A landscape with many valleys, sampled at points; each row gives a point and its height.
A ball rolls from a point to the lowest of its 2 nearest points, and stops where none of them is lower. Distance is the straight distance between rows; heights are no part of it.
(1300): [ 16  -2 -16  30 -50 -20  -7 -15  10 -10   2  23 -18   0  -7 -46  19  -8
  21  35 -20  -9  11 -69  -6  32]  (h 311)
(1711): [ 16  -5  12   2  44  -1   7 -18   3 -13  22 -24   0  11  28  34  43 -13
   0  -8   5  24  24  37 -11  -4]  (h 564)
(891): [ 14  -5  -7   5  -9  16  26  -2  12   1  40 -17 -23  34  28   9  25   0
  -1   9  11  -3  16   6  -2  -9]  (h 183)
(1818): [-19  17   3 -23  16  -3   0  31   0  17  -5   9  15  10 -12   6 -19   4
 -26   3   6  -4 -24  17  16 -15]  (h 477)
(1387): [ 30  25  55   7  42 -19 -31 -38  19  30 -28 -34  15 -15  23  13  28  -5
  17   7  -6  13 -24 -10 -48   0]  (h 690)
(338): [-12 -16   1  37  45 -28 -38 -12 -34  -3 -31 -20  16 -27  43  18  -9 -11
   5  23  31  39  11   1  -7 -29]  (h 329)
(159): [ 17   8  17 -28  -2  41  35  30 -47  19  21 -23  -9  11   8  18 -33  22
 -17  -9  14 -19  -2  33 -45 -24]  (h 823)
(943): [ 12  -8 -15  33 -30 -18 -35 -27  15  -3 -15  12 -10  -6 -23 -29  32 -17
  29  19 -27 -13  -1 -59   7  39]  (h 282)
(346): [  4  28  -5 -23 -32 -15  34  10  -7 -18  -2  41  -7   6 -52 -32  -3   0
 -18   8 -11   8  12 -34   3  39]  (h 644)
(533): [-18  15  13 -33   1  47   0  30   4  30  15  -7  14  14  -8  10  -5  24
 -36 -29 -18 -26 -28  60  15  -5]  (h 547)
(1699): [-33   3 -20  -8  17 -15 -22  38  13  -2  -1  22  21 -10 -24  -9 -41   6
 -12  14  24 -11 -37  -1  58 -21]  (h 435)
(531): [ 39  21  45   5  31 -19 -16 -38  14  29  -6 -24   6   0  46  -8  33   4
  -3  30   5  16 -11 -22 -65  -1]  (h 679)
(1063): [ 42  25  30  -2   7   3   1 -21   5  24 -16 -27 -20   7   4   3  40  -7
  22 -17 -24   5  -9 -13 -35   5]  (h 317)
(1002): [ 41 -11  -1  29 -20   1   8 -15   9  17   9 -25 -22   9  76 -10  -9 -15
   4  35  24   1   1 -14 -40 -26]  (h 303)
(538): [ 15  26  26 -24  18 -41 -18 -10  40   7   2  30  13  14 -19 -30  39  -7
 -17  15 -19  -6 -11 -21  -7  15]  (h 714)
(545): [ -8  -1   1 -24 -18  47  -4   9  57  10  25   3 -13  39 -17  12  29  21
 -14 -49 -30 -19  -7  38  37   7]  (h 711)
(587): [  6   3 -14   5 -41   8  34   3 -57 -12 -22 -15 -15 -31   2  18 -22   5
  17 -12  -2  27  11 -20 -40   4]  (h 538)
(88): [ 15  26  24 -29  -5  23  22  45 -41   1 -17 -25  10 -18  -4  13 -54  34
  -2 -16  -3   8 -13  21 -31 -21]  (h 309)
(1785): [ 15 -10 -15  -4 -13  23  50  -2 -23   7  31  -6 -24  15  42   5 -25  -6
 -17  24  36  -7  16   8 -36 -18]  (h 201)
(645): [ -3   5  13 -34 -25  64   6  13  36  19  32 -13 -16  57 -11  -5  31  29
 -24 -56 -43 -19   3  23   4  10]  (h 680)
(501): [  1   6   2   9  33  -9 -25  22 -10  22  11  -4   4   6  21   6 -19 -12
 -15  19  21   8 -23  -2  -1 -44]  (h 264)
(491): [-32 -15 -32   6  16 -25 -31   8  -6 -18 -22  26  27 -26 -21  -9 -33  -8
  12  20  17  -3 -26   4  55  -3]  (h 446)
(1101): [-13   4   9 -18  12  14  19 -19  26   9 -12  -2   0 -24 -31  20  30 -18
  -4 -37 -46   2   1  30  34  36]  (h 818)
(506): [  7  31  16 -31 -27 -10  39   3 -34   3 -27  29  -6 -25 -25 -34 -24  17
   9  -4 -22  33  23 -48 -41  24]  (h 519)
(753): [  9  33  20 -16   4   5  -9  38  -2  36  -8  12   5  23  -6 -15  -5   9
 -19 -10  -8  -6 -32   5   1 -12]  (h 434)
(113): [ -4 -18  16   8   9 -27  14 -29 -16 -20 -15  19   8   2  28 -16  21 -17
  -4  29  19  19  58   8 -31  20]  (h 544)
(52): [-10 -26 -39  44 -43   5 -28 -10 -27 -22 -20   5 -27 -18  -4  -2 -14 -14
  36   2  10   3  -6 -44  14  18]  (h 222)
(280): [-15 -14 -40  28 -35  -3 -26   8 -32 -26 -28  -1  -4 -37 -12  17 -32  -5
  28   1  19  11 -16 -19  23   1]  (h 194)
(1597): [  6   3 -14   3 -17  19  -3  27 -19  13   3 -22  -6  -3   1  25 -38   4
 -12 -10  17  -2 -33   5  -2 -22]  (h 247)
(1191): [ 29 -16 -19  29 -49   6   4 -10  12   1  19 -11 -15  12  54 -23  -7 -14
   9  39  28 -12   3 -38 -15  -9]  (h 333)
(1330): [-11 -18   8  18  -2 -29   6 -17 -35 -11 -56  29   2 -12  21 -10   5 -11
   4  23  17  23  53 -18 -42  14]  (h 527)
(1315): [ 25 -13  -6  21   0  -9 -26 -17  45  -2  41   3  -2  22  24 -23  19  -3
   9  30  17 -19 -14 -28  13  -1]  (h 410)
(348): [  8 -16 -24  30 -10  14  -1 -15 -26  -8   0 -36 -24 -16  23  40   0 -15
  30 -16  16  12  -2  13  11  -9]  (h 758)
(786): [-28   9   0 -34  -7  25  15  33  12   0  46  25   3  40 -38  -1 -13  25
 -42 -20   0 -35  -7  37  17  -3]  (h 757)
(904): [-28 -32 -21  23 -18  -3 -25  -7 -32 -35 -39  25 -12 -34 -50   6 -23 -15
  20 -12   6   6  20 -19   7  36]  (h 461)
(1117): [ -3   8  12 -19  13 -26  21  -3  21  -2  22  19   8  30 -12  -4  31  -8
 -24  14  -3   4   3   1  11   7]  (h 185)
(986): [  6   6  20  10  40 -28 -22   5  24   9   8   3  14  17  15   4  12 -17
  -7  22   6  10 -16  10   7 -20]  (h 204)
(1600): [  5   6   9 -20   3  42  16  34 -30  33  33 -12 -11  33  11  -1 -22  17
 -27 -12   2 -28 -18  29 -16 -20]  (h 807)
(1558): [ -6 -48  -5  36  26 -11 -13 -38  13 -41  13   0   6  -3  -5  -5  52 -19
  48  -1   5 -13  34   7  12  42]  (h 450)
(1379): [-11 -20 -26   2  -2  10  27 -15 -38 -40  12 -15  -4 -15  -5  28  -8 -10
   7  -3  28   3  23  26   6   8]  (h 782)
(317): [ 48  25  40  -2  12  36 -23   6   9  45  -6 -52 -10  24  32  11  29  10
  21 -23 -33  -8 -35  13 -30 -10]  (h 399)
(1515): [ -1 -26  13  26  12 -10   2 -37 -47  -2 -48  -8 -13 -22   0  13  10 -26
  21 -19  -5  26  47  -3 -41  19]  (h 576)
(1899): [ 32  36  43 -12  25   9 -11   4  14  31 -10 -31   6  21   7   7  42  -2
   3 -12 -36   4 -22   3 -25   4]  (h 359)
(906): [ 19  -7   6  22 -30 -27  -1 -31  16 -22  -7  32  -7   7  -1 -40  26 -12
   2  36  -9  -3  27 -45 -18  45]  (h 342)
(388): [ -1  -2  -5   9  14 -28  -6  -9 -31   0 -14   3   8  -4  18  11   7 -19
   8   6  15  23  17   8  -6  -2]  (h 534)
(1617): [  1   5 -28   7 -50   6   3   7  -5 -13  -8   5 -18 -12 -29  -6 -27  -1
   9  -7 -14  -3 -20 -37  22  11]  (h 472)
(1685): [ 48   4  28 -12  -4   3  27 -12  15  16  25  -9  -7  40  32 -16  37  -1
 -12  26  -2 -11   2  -4 -44   7]  (h 199)
(1579): [-30 -10  -8   0  19  -7  13 -29 -17 -32 -17  -9   5 -24 -24  38   7 -17
   9 -25  -4  13  31  47  21  26]  (h 798)
(692): [ -3  13 -13 -21 -51  46   7  24  24  13  20  -8 -29  33 -28   4  -2  16
 -12 -33 -33 -17 -24   0  16  11]  (h 607)
(1323): [-32 -20 -25  22   6 -23 -50   6 -18 -19 -33  19  13 -19  -6 -10 -16  -9
  26  17  27   9  -6 -23  26 -10]  (h 421)
(1066): [ 28  24  14  15 -14  -9 -15   6   2  29 -17 -10 -16  -5  16  -3   3  -4
  13  -8 -15  11 -28 -39 -19 -10]  (h 462)
(1879): [  1  -3 -16 -20 -25  41  19  25  -9 -20  26 -32 -10  -5 -18  32 -42  28
 -30 -29   3 -37  -1  56  -8 -19]  (h 443)
(1138): [-31 -35 -24  25  -5 -19 -30   0 -27 -29 -38  36  -4 -26 -25 -13 -12 -10
  33  17  18   3   9 -41  17  18]  (h 441)
(529): [-29 -20  10  10  -8 -17  -2  -6 -41 -16 -57  35   1 -24 -25 -17 -10  -5
  -2   8   9  23  50 -35 -34  32]  (h 507)
(581): [-13 -12 -21  22  16 -30 -33   8 -11   1 -10  17  16 -10  35 -19 -22  -4
   4  49  35  10 -10 -32  15 -36]  (h 393)
(164): [ -7  11  16  -7  28  -7 -31   6  73   9  16  24  23  25 -19 -15  40  -2
 -12   1 -25 -26 -39  10  47   2]  (h 281)
(131): [-35 -11 -24 -12 -13 -31  -2  17 -37 -17 -17  39  31 -21 -21 -22 -51  14
 -14  37  39  11  18 -26  -6  -9]  (h 326)
(1603): [ 10 -12  -1   5  -7  57  -5   9  26  29  56 -14 -28  52  30  10  14  14
  -3 -24  -5 -31  -5  21   2 -24]  (h 619)
(1252): [-13  11  -6 -44 -36  29  31  34  17  -8  20  18   2  20 -56  -8 -11  20
 -36 -19 -11 -34  -8  21  20  15]  (h 725)
(883): [ -7   9  12 -15  41  -4   3  21 -42   8 -17 -20  22 -18  21  22 -44  16
 -19  -1  25  32  -2  20 -20 -36]  (h 376)
(666): [-31 -17 -25  17  19   6 -29   1   2 -13 -15 -20  16 -33   0  32 -31  -4
  16  -6   5   0 -36  32  60  -8]  (h 50)
(1800): [-30 -15 -12  -4 -12 -18  -1  -3 -36 -40 -30  42   8 -29 -45  -1 -13  -2
  -2   3  11  19  38 -22   0  35]  (h 484)
(914): [ 10  -5   7  15   3 -24  -6 -34  42 -22  28   9  11  16 -10 -11  52 -14
  19   9 -10  -8  14 -13  12  21]  (h 404)
(473): [ 24 -10   7  17   4 -12   8 -10   8  19  18   5 -12  12  80 -16 -20 -21
 -17  56  31 -13   9   0 -38 -28]  (h 266)
(1228): [ -4  10  -3  -6 -27 -16  16  -6  18 -18  10  33 -12   9 -41 -25  22 -13
   3   8 -27  -1  19 -37  14  47]  (h 621)
(847): [ -8   1  -9 -22 -10 -13  52  14 -26 -21  10  15  10   0  -4 -10 -21   7
 -34  20  30   5  27   5 -17  -3]  (h 210)
(165): [  3  31  17 -26 -21  22  -1  22  41  30 -17  20  -1  20 -33 -21  33   8
 -19 -31 -54 -16 -29   0  24  31]  (h 670)
(128): [ 18  27  40 -30  -6 -11  35  14 -32  14 -40   8  -2 -23   5 -45 -14  29
  23   5 -16  33  16 -60 -48  -2]  (h 494)
(1668): [  5   4  15 -15   0 -26  32  -3  16  -8  17  31   8  22   0 -28  30 -10
 -21  27   6   0  32 -10 -17  16]  (h 260)
(924): [-17   3   4 -21  10  42  15  33  -4  21  49  13  -9  47  -4   7 -12  17
 -37 -17   6 -30   1  38   0 -21]  (h 786)
(170): [-14   4   9 -11  49 -25 -26   1  59   2   5  13  27  -2 -14   3  30 -16
  -5  -6 -12  -8 -18  38  52   1]  (h 211)
(438): [-28 -16 -29   6 -15 -26 -12  14 -23 -12 -15  28  19 -10  17 -22 -43   1
  -3  52  46   8  14 -40   1 -22]  (h 362)
(1654): [  0  -3  -7  -5   4  37  -3  -1  63  -2  33 -15  -2  25  -5  16  30   0
   2 -35 -20 -21  -5  28  52   7]  (h 730)
(928): [  6   0  10   8  23 -17  14 -26 -21  -8 -19 -21  -5  -5  23  20  27 -18
  12  -1   4  25  28  24 -24   2]  (h 548)
(1524): [-15  -8 -15  -9 -10   0  20 -19 -40 -42 -11 -14   5 -37 -30  42 -13  -1
  -2 -20   6  -1  22  36  -3  22]  (h 790)
(1881): [ 36  10  27  20  -2 -30 -33 -28  16  27 -18 -12  -2  -7  39 -18  10  -6
   8  37  12  13 -11 -46 -52 -13]  (h 669)
(1313): [ 32  -1  19  -3  -6  -8  41 -11  29  -1  40  14 -12  47  42 -29  20   0
 -30  33  16 -19  27   9 -29  -6]  (h 83)
(307): [ 17  23  28   8  17 -20 -10  -6  -8  27 -39  -8   6 -16  13  -5   0   0
  17  -8 -18  27 -14 -26 -35 -10]  (h 459)
(1464): [-13  27  29 -19  25  45 -11  24  20  37  -1  -9  17  17  13  12  25  11
 -29 -34 -30  -6 -28  56  16  -6]  (h 537)
(964): [-17 -31 -21   4  39  30   9   8  -3 -24  47 -29  -5  -4  14  47 -26   3
  -3 -13  25 -13  -8  50  31 -29]  (h 381)
(773): [ 12  12  -1   7 -22 -22  12  -3 -21   8 -32  17   0 -12  27 -32  -9  -5
  16  27   6  23  16 -40 -41  -4]  (h 412)
(206): [-12   5  -8 -12   8  -4  -7   9  46  -8  29  24   9  24 -27  -1  19   0
  -3   2 -10 -24 -17   1  53  -3]  (h 346)
(1732): [  1   5  -5   7   5  12 -12  11   4  14   3 -27  -8   2   8  22  -5  -8
   8 -15  -1   1 -32  15  20 -18]  (h 297)
(167): [  9 -13  12  13 -13 -27   6 -48  34 -28  16  27  -3  14 -13 -30  53 -15
  14  20  -3 -15  35 -29  -5  50]  (h 375)
(457): [ 12  26  -6 -31 -33  11  12  39 -37 -18 -14 -12  17 -32 -19  14 -62  31
 -19 -17  -5 -15 -14  16 -31 -21]  (h 353)
(396): [ 11  20  21 -28  -1   1  31  32 -39   7 -16  -3  10  -7   1  -3 -34  24
  -4   1  14  19   1  -3 -33 -17]  (h 254)
(621): [ 21   9 -12   9 -31  24  34   1 -44  -5  -6 -45 -24 -20   9  31 -19  11
  18 -29   7  14  -2   4 -30  -8]  (h 522)
(919): [-28  21   2 -24  15  -8   2   4  37  15 -28  22  23 -30 -44  -2  12  -8
 -23 -12 -36  -4 -16  33  54  32]  (h 343)
(1095): [  8  40  26 -23   3 -11 -13  10  41  27 -12  29   5  19 -36 -22  29   2
 -16  -6 -43 -12 -29 -19   2  20]  (h 695)
(431): [ -5   4   5   5  27 -46 -40 -12  47  -9   4  25  33   6 -23 -26  27  -7
   4  29   1 -18 -23 -23  29   3]  (h 740)
(1212): [ -7   5  10 -15  34 -12  29   4 -51   2 -19 -14  16 -14  36   6 -24  15
  -9  12  32  34  20  14 -44 -28]  (h 344)
(1474): [ 54  10  17  26 -39 -12  -9 -23  -1  16 -15 -16 -14 -11  46 -17  18  -7
  14  24  -3  11  -3 -45 -55   7]  (h 658)
(1659): [  4 -30   1  19  55   7  16 -16  24 -24  53 -11  14  28  35  24  20  -6
  -5  12  19  -4  14  30  21 -29]  (h 597)
(1090): [  1 -27 -24  31 -10  18 -16 -13  22  -8  12 -45 -25  -7  17  39   9 -12
  36 -22  -7   0 -11  14  35  -7]  (h 752)
(413): [ -8  -7 -15  17 -26 -17 -14  10 -29  -1 -26  11   9 -22  27 -23 -20  -7
  11  25  32  26  14 -39 -14 -10]  (h 389)
(866): [-26   1 -18  -8  28 -18 -27  40  15   6  31  29  13   7  -7 -16 -33   0
 -14  29  35 -25 -22  -9  37 -45]  (h 474)
(1106): [-28  -6 -23 -13  11   3 -16  23  31  -7  13  17  16   2 -26  -2 -11  -3
 -11   2   6 -23 -30  13  65  -4]  (h 396)
(1357): [ 44  18  24   2 -13  11  21 -17  17  21  22 -32 -15  22  20   5  53 -10
   1  -8 -21  -4  -5  -7 -39  11]  (h 269)
(862): [-13  13   8 -35  13 -13  38  21 -50   2 -35   2  23 -28  19  -5 -48  28
  -8  14  22  34  18 -11 -46 -26]  (h 306)
(744): [-36   8  13 -26  41 -28 -17 -12  22   9 -38  32  25 -29 -39  -1  10 -13
  -7 -21 -34   7   5  27  45  22]  (h 363)
(1030): [  4   4 -17 -24 -28  29  17  33 -37 -20  18 -14  -2 -16 -17  17 -61  16
 -27  -5  14 -32  -5  27 -21 -26]  (h 395)
(588): [-17  -9 -30 -20 -28 -15  30  10 -43 -38   0  26  18 -19 -19 -16 -41   5
 -26  32  34   4  27 -14 -17   7]  (h 277)
(1733): [-43 -11  -5  -1  45 -29 -19  -9 -35 -20 -30  -1  34 -26  -2  26 -17   0
  -4   3  20  20  10  37  11 -13]  (h 214)
(1174): [-20 -35 -47  -3  17  48   7  12  23 -31  50 -26 -12   8  -3  34 -30  27
   6 -24  11 -26   8  49  38 -23]  (h 426)
(1223): [-13 -20 -10  17  14 -43 -25  -8  21 -21  11  42  25   7  -5 -35  17  -8
  15  32   9  -6  -1 -33  21   7]  (h 751)
(1715): [ 10 -16 -35  -3 -54  23  28  -3   4 -24  39 -13 -32  19 -21   1   0  11
  -2 -11  10 -15  12 -15   8   5]  (h 546)
(1104): [-47  -4   1 -12  62 -20 -14 -12  -8 -26 -19  15  31 -17 -16  19   3  -9
  -6   1   6  12  14  47  37  12]  (h 267)
(821): [ 51  12   8  18 -44  -3  -4 -23  21  16  -1 -11 -22   5  10 -24  27  -6
  12  13 -15   7 -12 -49 -49  25]  (h 649)
(1681): [ 43  12  18  11 -22 -13 -13 -32  18  14 -13   0 -17  -6 -19 -19  34 -24
  21  -3 -41   5  -1 -54 -36  32]  (h 637)
(376): [  2 -28 -31  -3 -20  35  29   0  26 -23  60 -14 -26  31  -5  14  -4  14
   9 -24   7 -15  19  14  26  -8]  (h 514)
(1170): [ 14   5 -28 -17 -63  38  29  11   0 -10  16 -23 -42  16 -29  11  -4  14
  -2 -28 -12  -7  -7  -5  -3  16]  (h 573)
(998): [-19  -9  16  -6  28  -2   8 -43   8  -6 -15  -6   9 -18 -21  29  25 -23
  11 -40 -32   6  25  51  28  40]  (h 808)
(1882): [-19   1 -25   9 -19   8 -22  15  12  -4 -22  -8  11 -51 -32  24 -29  -3
   2 -14   1  -4 -43  28  52   5]  (h 111)
(178): [ 24  21  27  -1   9 -34   1  -2 -13  29 -30   4   6  -9  16 -31   5   8
   4  14 -10  27  12 -41 -44  -3]  (h 437)
(839): [-35  -2   4   5  14 -31 -21 -16 -24  -2 -47  22  11 -23 -25  -1  -5 -16
  17  -1  -7  16  16  -6   7  12]  (h 468)
(421): [ 29  14 -11  -3 -42  29  15  27  -4  30  14 -19 -33  16   4  -3  -5   0
  -1  -7   0 -11 -19 -16 -16  -7]  (h 327)
(689): [  1  16  24   4  38  -4  -6  26 -38  33 -22 -15  22 -15  45   1 -45  20
  -1  19  22  26  -8  -6 -43 -54]  (h 407)
(884): [ -7 -25 -30 -20 -12  49  21  11  39 -32  56 -10 -16  22 -22  37 -21  36
   5 -31   3 -25   8  45  34  -8]  (h 471)
(513): [ 11   7 -21  -6 -40  -3  28  17 -16   2   9  20 -16  11  -2 -29 -15   2
 -10  21  18   0   4 -35 -16   1]  (h 400)
(605): [ 11   7 -23   5 -39   4  -7  19   5  10  13  15 -12  11 -12 -26 -12  -2
   0   9   2 -16 -19 -36  19  -5]  (h 444)
(190): [ 26   6   4  19 -20 -15 -26  -5  22   7   4  -8 -10  13  15 -10  17 -11
  11  21  -2  -1 -16 -29  -4  -8]  (h 439)
(743): [ -3  13 -19   8 -46  19   4  -5  -5  -5 -27  -4 -19 -34 -38  16 -26  -5
  12 -34 -32   5 -14 -13  24  29]  (h 491)
(1306): [ 11  28  47 -15  24 -16  16   5 -44  22 -36 -14   3 -43  22 -13 -26  23
  32 -14  -2  38  23 -23 -57 -29]  (h 451)
(523): [  2 -12 -40  -7 -44  16  24   5  30 -31  47  11 -30  28 -37 -10  -2  16
  14 -17  -8 -19  -1 -23  37  23]  (h 574)
(54): [ -4 -33 -21  26 -15  -3  20 -13 -32 -37   5 -13  -8  -4  28   9  -6  -3
   6  17  44   8  26   7  14   4]  (h 774)
(522): [ 34 -12  22  12   4  -2   8 -11  38  12  44   8 -13  38  58 -26   0  -6
 -20  36  33 -31   0  -3 -30 -25]  (h 198)
(1227): [-13  20  17  -4   7 -11  -2 -11 -27  11 -53  17   9 -37 -36  -2 -13  -9
   5 -18 -28  22   4 -22 -10  15]  (h 493)
(211): [ -2 -35 -19  32 -21  -1   9 -13 -46 -18 -15 -10  -9 -16  51   4 -17  -7
  16  31  43  18  35  -1 -16  -3]  (h 768)
(633): [ 15  -9 -21  23 -54  -1  11   4 -12   3   0   4 -23   3  28 -23  -6 -13
  10  35  13   5  -8 -51  -9  -2]  (h 360)
(485): [ 28  -3  -1   2 -28  29  30  16   4  17  31 -19 -40  39  35  -4   4   3
  -3   1  12 -24   1  -4 -26 -11]  (h 261)
(580): [ 22 -15  11  14  44  10   6 -27  38 -20  54 -25  -3  26  43  22  49 -11
   6  -7   6   3  14  27   8 -18]  (h 581)
(1651): [ 18  -9  13  10  -3 -29 -16 -26  54   2  28  17  11  23  21 -45  18   8
  -8  58  26 -19 -13 -36 -20  10]  (h 368)
(428): [ 28  16  45  10   5 -27 -20 -53  16  20 -26   3   2 -16 -18 -23  34 -19
  13   0 -31   5   9 -35 -47  46]  (h 624)
(625): [ 20  17  26   4  -2  43 -33  11  26  46   3 -44 -15  35  23  12  36  11
   4 -38 -37 -17 -40  14  -1 -13]  (h 433)
(851): [ -7 -17 -20  16  24  12  -1  -2  -8  -5  29 -25   3  10  17  20  -7  -8
  11  -3  24   3 -12  26  28 -26]  (h 340)
(942): [-20  -1   2  11  60 -17 -13  -3 -26  -9 -22 -20  18 -26  15  45  -5 -10
   1  -3  19  32   0  43  18 -22]  (h 169)
(1817): [  2   9  30  -2  57 -25 -42 -15  46   0  14   3  37  12   7  -1  34  -8
 -11  10 -14  -2 -17  19  17 -14]  (h 139)
(668): [-25   3   4   3  41 -43 -34  -6  -3   6 -36  15  22 -18  -8  -7   0 -11
   2  19   3  24   1 -15   5 -13]  (h 445)
(1295): [  1  10  10  -2  21 -33 -39 -28  39   1  -9  18  14  -4 -24 -19  35 -14
   5   8 -26  -9  -7 -28  22  31]  (h 729)
(1081): [-17  -8   7   4   7 -10  10 -18 -53 -15 -48   8   1 -34 -14  18 -18 -13
  12 -23  -4  29  35   7 -30  12]  (h 563)
(242): [  7 -10  -4  19   3  37 -13  23  12  26  55  -7 -23  33  28   7 -11   0
 -12   0   9 -32 -19   9  -2 -33]  (h 594)
(453): [ 12  12 -12  -2 -12   8  18  23 -37  25  -5  -5  -5  -4  20   0 -37   7
  -9   9  19   7 -14 -12 -23 -35]  (h 184)
(149): [-15   8  17 -12   5  63 -28  17  42  45   8 -15  -1  18   6   7  31  18
 -22 -47 -42 -17 -36  55  46  -4]  (h 501)
(1704): [-13  30   0 -23  -9  -4  10  12 -20  -5 -36  17  11 -36 -46   2 -41  12
  -5 -24 -34  16  -6   2   2  16]  (h 521)
(982): [-29  20   4 -17  36  -6 -15   5  33  15 -11   6  27  -5 -23  15   3  -3
 -26 -15 -13   4 -29  41  49   1]  (h 279)
(295): [  4  21  33   1  28 -14  -5  20 -39  28 -38 -22  10 -26  28  -1 -32  22
  23 -10  11  44 -13 -13 -32 -40]  (h 429)
(640): [-30 -10 -37  11 -25   4 -28   8 -16 -27 -34  -6   8 -56 -34  25 -49   6
  13 -13  -1  -9 -23   8  36   6]  (h 156)
(461): [  2  15  38  -2  -2 -23  20  -1 -40  21 -55  -1   0 -32  36 -40 -15  24
  26   7  -3  35  32 -53 -67 -15]  (h 473)
(1519): [  4 -10 -21  34 -33   2 -31 -19  -6  -7 -21   2 -29  -9 -25 -10  11 -21
  41  -4 -18   1  -6 -43  17  30]  (h 252)
(933): [-25 -16  -5  22  33 -54 -45 -13 -10   0 -38  15  28 -15  24 -20   0  -5
  14  44  30  17   6 -27  -8 -26]  (h 418)
(816): [-13 -37 -11  20  38 -17 -14 -26  31 -27  18   6  19  -2  -9   3  47 -16
  34  -4 -14 -12  19  11  44  20]  (h 469)
(463): [ 10 -14 -18  39 -20   9  -2 -18 -38  -4 -14 -30 -17 -23  40  19  -8  -4
  25   9  25  24   9 -12 -13 -16]  (h 763)
(719): [-37   9  15 -16  70 -41 -17 -18  16  -1 -19  18  36 -14 -19   9  26 -15
 -11  -6 -14  10  15  36  35  18]  (h 316)
(578): [ 11   5 -20   9 -19  36  26  -7 -18 -14 -13 -54 -26 -28  -2  47 -15   4
  10 -42  -8  11  -9  29  -2   4]  (h 505)
(294): [ 33  25  20  -9 -15  23   0  35  -7  47  -2  -9  -8  25   9 -25 -10   9
  -4   0 -10  -3 -29 -20 -23 -22]  (h 384)
(607): [-10  -1 -34  -9 -45   7  16   3  15 -28  16  20 -21   9 -51  -6  12  -1
   4  -3 -22 -19   7 -25  41  35]  (h 598)
(24): [-21 -16 -19   2  -5  40  -6  31  -2  16  51  -1 -31  22   8  13 -33  12
 -13  -4  28 -54 -25  30   7 -39]  (h 560)
(73): [  4  -7   1 -23   5   8  62   9 -31 -11  36  -5  -2  11  19   5 -21   8
 -32  23  36  -4  34  32 -30 -14]  (h 101)
(411): [ 11   0   3 -15  11   2  17  15  15   9  32  -1  -3  35   1   0  11   1
 -13  -7  -8  -7   1  10  10 -10]  (h 65)
(1653): [-30 -24   3  12  65 -36 -32 -19  39 -29  13  19  39   8  -7  -5  37 -15
  25   4  -3  -9   8  29  48  11]  (h 490)
(439): [-12  11  -7 -14  10 -14   6   5 -20 -13  -7   4   9 -13  -8  16 -13   3
  -8   1  11  20   3  13  15 -12]  (h 513)
(1435): [ -6  17   2 -23 -40  57  -5  32  29  34  -4   6  -9  18 -27 -10  14  12
 -24 -38 -48 -29 -37  13  27  21]  (h 640)
(820): [ 14 -39   9  27  20 -16 -29 -57  41 -27  28   6  12   6  -1  -4  57  -9
  48  -2  -4 -18  13  -5  -3  39]  (h 431)
(516): [-27   1  -8  19  46  -8 -29   9  -4   9 -22 -18  24 -21   8  30 -24  -8
  -1  -8   3  23 -29  33  40 -28]  (h 114)
(1251): [ -8   4 -13 -34 -27  67   5  27   4   5  16 -32 -11   8 -17  24 -18  35
 -29 -37 -21 -31 -16  59  17  -5]  (h 496)
(1417): [  4   4 -22 -17 -29  38  23   9 -10 -23   1 -43  -5 -16 -19  48 -18  14
  -8 -38  -8  -9  -4  50  -1   7]  (h 483)
(1270): [-12 -12  15  -2  33 -43  14 -43 -18 -28   2  21  10   7   6  -4  37  -7
 -12  11   8  16  50  16  -7  19]  (h 562)
(777): [ 17   2  22   4  -4 -40   9 -28  48 -10  29  34  19  20  15 -41  30   0
 -16  45   9  -8  22 -25 -11  13]  (h 322)
(1571): [ -9  25  -8 -12 -43  12  18   9 -10 -17 -41   8  -2 -44 -60  -1 -42  11
  -2 -24 -46   1 -15 -19   4  39]  (h 512)
(1466): [  5  13   3   7 -14  53 -26  17  36  47   6 -36 -22  18  15  14  25   4
  -2 -56 -39 -15 -39  26  32  -1]  (h 464)
(394): [-22 -12 -22  -5  13  10  -4  36   7  12  47  23  -1  19  -5   2 -31  -3
 -14  10  31 -43 -23   9  23 -45]  (h 516)
(1538): [ -6  -7  -5  12 -19  -3  19 -11 -59 -19 -41  -3   3 -45   5  15 -22  12
  12  -4  21  30  31  -5 -32   2]  (h 550)
(1849): [ -3  29   0 -39 -33  12  20  36  -9  -3   3  23   4   7 -60 -16 -20  16
 -33 -14 -27  -9 -19  -9   9  22]  (h 694)
(18): [ -8 -24 -24  11  14  21   2 -14  41 -21  30 -23  -4  12   4  29  25  -3
  26 -27  -9  -3   2  24  54  -5]  (h 744)
(1530): [ -1 -16  -3  22  50 -25 -25   5 -24  16  -1 -11   6  -6  48   9 -11 -10
 -12  24  27  18  -1   8  -2 -47]  (h 302)
(788): [ 13   6   3 -16 -24  55   2  17  11  39  37 -21 -30  61  18  -5  25  15
  -8 -42 -27 -25  -5  19 -10  -7]  (h 646)
(1183): [ 11  -7  24  11  12 -34  -8 -45  -3   3 -30  14  -3  -3 -25 -23  42 -25
   4   3 -24   9  38 -26 -36  37]  (h 608)
(512): [  3  24  12 -41 -18 -14  26  19 -12  10  -9  33   5   8 -41 -18  -7  12
 -19   0 -12  11  -8 -19  -9  21]  (h 668)
(316): [-12 -37  -1  15  70   8  14   2  37 -17  74  13  16  37  19  15  12   9
 -13   9  13 -27  11  29  40 -37]  (h 620)
(1747): [ -6 -27  21  13  14 -18  -1 -42 -20   0 -30  12  -3 -13 -12   1  35 -31
  14  -7 -11  11  58  10 -29  43]  (h 591)

Call two points neighbours if one is among the 2 nearest of the other. Go from one point of each pair to the other, from neighbour to neighbour, staying as low as possible. Name the highest point that can't be avoided.
(73) and (1313) => (1704)
(73) and (453) => (533)
(411) and (73) => (485)
(1323) and (170) => (491)

Where does a ball stop that starts at each point below?
(743) => (1313)
(1387) => (73)
(816) => (666)
(1881) => (396)
(786) => (1715)
(316) => (411)
